Each scene shows the same named points in several views. A view is turned or mirrored, shifted and resized as a whole, has a little noise and may leave points out.

Scene 1
View 1
j_682: | -25 |  15 |   0 |   4 |  20 | -33 |  -4 |  35 |   8 |  -8 |  18 |  26 |  10 |   7 | -38 |  10 |  22 |  -5 |  26 |  36 |
j_281: | -45 |  26 |  -9 |  -6 |   5 | -36 |  -6 |  44 |   2 |  -7 |  17 |  15 |   8 |  -4 | -40 |  12 |  19 |  -6 |  21 |  23 |
j_250: |   5 |  32 |  -8 |   6 |  -9 | -74 | -11 |  15 |  -3 |  -1 |  33 |  42 | -15 | -15 | -21 |  23 |   9 |  11 |   0 |  21 |
j_755: |  20 | -12 |   8 |  16 |  10 | -46 | -22 |   4 |  -7 |  -9 |  23 |  43 | -14 |  10 |   0 |  20 |  -3 |  16 |  15 |  42 |
j_398: | -12 |  14 |   4 |   9 |  16 | -44 |  -7 |  27 |   4 |  -8 |  20 |  34 |   3 |   6 | -31 |  12 |  18 |   2 |  20 |  36 |
j_676: | -57 |  52 | -13 |  -6 |   6 | -46 |   3 |  54 |  16 |  -4 |  19 |  14 |  20 |  -8 | -60 |  11 |  37 | -15 |  19 |  18 |
j_863: | -64 | -27 | -25 | -48 | -43 |  -4 | -56 |  36 | -54 | -21 |   4 | -19 | -14 | -11 |  21 |  27 | -44 |   1 |  16 |  14 |
j_491: |   4 |  -2 |  -8 |  -6 | -19 | -54 | -32 |  10 | -25 |  -8 |  25 |  31 | -23 |  -9 |   6 |  27 | -17 |  18 |   4 |  23 |
j_898: | -18 |  20 |  -3 |   3 |   6 | -46 |  -8 |  28 |   3 |  -6 |  23 |  30 |   0 |   1 | -32 |  15 |  15 |   1 |  19 |  30 |
j_194: | -35 | -14 |  -4 | -12 |   5 | -13 | -25 |  33 | -12 | -15 |  11 |   9 |   2 |   8 | -12 |  14 |  -4 |  -3 |  28 |  36 |
j_626: | -31 |  39 | -16 |  -9 | -12 | -60 | -11 |  34 |  -3 |  -2 |  25 |  20 |  -2 | -15 | -33 |  22 |  15 |   2 |   7 |  16 |
j_270: |  32 |  -3 |   3 |  16 |   1 | -62 | -20 |   0 | -10 |  -7 |  27 |  52 | -22 |   2 |   1 |  21 |  -3 |  22 |   6 |  36 |
j_877: |  40 | -22 |  15 |  26 |  21 | -46 | -19 |  -4 |  -3 |  -9 |  25 |  54 | -15 |  17 |   1 |  18 |  -2 |  19 |  17 |  51 |
j_592: | -41 |  -8 |  10 |   7 |  39 |   0 |  -4 |  46 |  14 | -14 |   8 |  18 |  23 |  23 | -44 |   2 |  24 | -14 |  43 |  48 |
j_356: | -60 |  -3 | -20 | -38 | -27 | -16 | -39 |  41 | -32 | -17 |   6 |  -9 |  -5 | -10 |  -2 |  20 | -22 |  -3 |  17 |  14 |
View 2
j_356: |  26 | -10 | -18 |  -1 |   6 | -25 |   4 | -24 |  -3 |  38 |   5 | -10 |  -3 |  38 |  12 |  -7 | -16 |   0 | -19 | -13 |
j_898: |   4 |   0 |   1 |   4 |  17 | -22 |  -1 | -20 | -20 |   1 |  11 |   4 | -13 |  -5 |   9 | -15 | -11 |   0 | -14 |   7 |
j_250: |   2 |   0 |   4 | -13 |  32 | -28 |   3 | -20 |  -4 | -13 |   8 |   0 | -14 |  -5 |  12 | -25 | -16 |   7 | -11 |  11 |
j_755: |  13 |  -4 |   6 |  -8 |  15 | -18 | -14 | -29 |  -7 | -12 |  12 | -16 | -14 | -14 |  -4 | -25 |  -8 |   3 | -19 |  15 |
j_592: |   5 |   0 |  -1 |  24 |  -7 | -11 | -12 | -23 | -43 |  16 |  20 |  11 | -14 | -14 |   3 |  -4 |  -5 | -14 | -16 |   7 |
j_877: |  17 |  -8 |  10 | -11 |   7 | -12 | -24 | -32 |  -5 | -21 |  13 | -27 | -18 | -23 | -13 | -30 |  -4 |   3 | -25 |  21 |
j_194: |  22 |  -8 |  -8 |   6 |  -2 | -16 |  -9 | -27 | -17 |  23 |  13 |  -9 | -10 |  11 |   2 |  -8 |  -9 |  -6 | -20 |  -1 |
j_863: |  41 | -19 | -23 |  -9 |   0 | -25 |   2 | -29 |  11 |  46 |   2 | -29 |   0 |  55 |   9 |  -6 | -15 |   1 | -26 | -19 |
j_491: |  19 |  -9 |  -3 | -19 |  21 | -24 |  -4 | -26 |  10 |  -1 |   6 | -21 | -10 |  11 |   2 | -25 | -13 |   9 | -21 |   6 |
j_676: |  -5 |   7 |  -4 |  19 |  13 | -24 |   7 | -12 | -39 |  21 |  14 |  28 | -11 |   1 |  22 |  -2 | -12 |  -7 |  -8 |   1 |
j_682: |   5 |   0 |   1 |  11 |   7 | -18 |  -6 | -21 | -28 |   8 |  14 |   8 | -13 |  -7 |   8 | -11 |  -9 |  -6 | -15 |   7 |
View 3
j_863: | -13 | -18 |  51 | -21 |   9 |  33 | -22 | -23 |   4 | -14 | -36 |  30 | -18 | -26 | -11 |  -8 |  -3 |  27 |   4 | -23 |
j_877: |  42 | -16 | -34 |  11 |  29 |  -6 | -10 | -23 |  11 | -20 |  -2 | -15 |  -5 |  21 |  14 |   6 |   6 | -17 |  52 | -12 |
j_626: |  -8 | -22 |  -6 |  16 |  23 |  21 |   1 | -13 |  21 |  -1 |   2 |   8 | -20 |  32 |  -1 |  -7 |  27 |   1 | -13 | -15 |
j_356: | -11 | -18 |  31 | -10 |  15 |  37 | -19 | -17 |  13 | -12 | -25 |  24 | -20 |  -2 |  -4 |  -4 |   8 |  23 |  -7 | -17 |
j_250: |   5 | -23 | -15 |  20 |  21 |   4 |   7 | -18 |  14 |   0 |   9 |   2 | -12 |  28 |  -4 | -10 |  20 | -11 |   8 | -19 |
j_682: |   9 | -15 | -15 |   7 |  32 |  31 | -16 | -13 |  28 | -16 |  -7 |   1 | -19 |  36 |  18 |   9 |  23 |   6 |  -1 |  -4 |
j_398: |   7 | -18 | -15 |  12 |  29 |  26 |  -9 | -14 |  24 | -12 |  -3 |   1 | -17 |  38 |  11 |   4 |  25 |   2 |  -1 |  -8 |
j_755: |  24 | -17 | -19 |   9 |  27 |   4 |  -8 | -20 |  14 | -15 |  -3 |  -5 | -10 |  21 |   8 |   0 |  11 |  -9 |  30 | -13 |
j_194: |   8 | -14 |   8 |  -5 |  27 |  34 | -24 | -16 |  19 | -21 | -23 |   8 | -18 |  12 |  12 |   7 |  12 |  16 |   6 |  -7 |
j_491: |  10 | -21 |   4 |   4 |  17 |   3 |  -2 | -24 |   6 |  -7 |  -8 |   8 | -10 |   2 |  -8 | -10 |   5 |  -4 |  24 | -23 |
j_676: | -14 | -20 | -13 |  16 |  30 |  42 |  -6 |  -7 |  35 |  -5 |   1 |   6 | -26 |  53 |  11 |   4 |  38 |   9 | -32 |  -4 |
j_270: |  26 | -19 | -18 |  10 |  22 |  -6 |  -2 | -24 |   9 | -10 |   0 |  -6 |  -8 |  15 |   3 |  -3 |   9 | -14 |  37 | -19 |
j_898: |   7 | -19 | -14 |  11 |  27 |  23 |  -7 | -15 |  22 | -10 |  -3 |   1 | -18 |  33 |   9 |   3 |  22 |   1 |   2 | -10 |
j_281: |  -5 | -19 |  -7 |   9 |  27 |  36 | -12 | -11 |  28 | -10 |  -6 |   8 | -22 |  37 |  10 |   5 |  28 |  11 | -14 |  -7 |
View 4
j_398: |   1 | -11 | -26 |  18 |   6 | -15 | -24 |  -7 |  -4 | -25 |   2 | -31 |   1 | -32 |  -2 |  21 |  -2 | -14 |  -5 |  -2 |
j_626: |  -9 | -25 | -16 |  20 | -19 |  -4 | -33 |   0 |  14 | -15 |  -9 | -46 |  -4 | -46 |   5 |  28 |  -2 | -24 |   4 | -24 |
j_194: |  -5 |  11 | -37 |  16 | -17 |  -3 | -25 | -26 | -11 | -22 | -11 | -31 |  29 | -32 |   1 |  29 | -37 | -31 |  -2 |  10 |
j_250: | -16 | -31 | -17 |  32 | -11 | -17 |  -8 |   4 |  22 |   3 |   4 | -33 | -13 | -46 |   6 |  15 |   9 | -18 |  -5 | -11 |
j_281: |   2 | -13 | -19 |  10 | -12 |  -1 | -44 |  -6 |  -6 | -34 | -11 | -47 |   8 | -38 |   0 |  36 | -13 | -24 |   5 | -18 |
j_898: |  -3 | -16 | -22 |  18 |  -1 | -11 | -24 |  -3 |  -1 | -21 |  -1 | -35 |   1 | -35 |   1 |  24 |  -3 | -18 |  -3 |  -7 |
j_676: |  12 | -25 | -13 |   3 |  -7 |   4 | -60 |   8 |  -4 | -45 | -14 | -56 |  -3 | -40 |  -1 |  44 |  -1 | -19 |  11 | -38 |
j_863: | -34 |  20 | -41 |  28 | -76 |  13 | -17 | -45 |  15 |  11 | -34 | -37 |  54 | -48 |  12 |  38 | -75 | -62 |   6 |   8 |
j_270: | -23 | -14 | -33 |  40 |  -1 | -30 |  17 | -11 |  13 |  12 |  13 | -13 |  -3 | -38 |   4 |   1 |   3 | -15 | -16 |  18 |
j_877: | -16 |  -4 | -39 |  37 |  15 | -37 |  18 | -17 |   0 |   2 |  20 |  -6 |   1 | -26 |  -2 |  -6 |   2 |  -9 | -24 |  33 |
j_592: |  18 |   7 | -30 |   2 |  20 |  -8 | -44 | -12 | -31 | -54 |  -3 | -35 |  13 | -19 |  -7 |  30 | -14 | -14 |  -6 |   3 |
j_491: | -29 | -11 | -31 |  41 | -29 | -16 |   8 | -17 |  23 |  16 |  -2 | -25 |   8 | -45 |   8 |  12 | -16 | -30 |  -7 |   9 |
j_356: | -20 |   6 | -32 |  20 | -56 |  10 | -28 | -30 |   8 |  -8 | -27 | -43 |  38 | -45 |   9 |  38 | -55 | -49 |   6 |  -4 |
j_755: | -15 | -10 | -29 |  33 |   6 | -26 |   3 | -11 |   2 |  -4 |  10 | -18 |  -1 | -32 |  -1 |   5 |   0 | -12 | -16 |  15 |

Which points are out of place in each view (at most two, in the order of its rows)? Write none if all are in place.
view 1 -> j_755, j_592
view 2 -> j_676
view 3 -> j_877, j_398
view 4 -> none
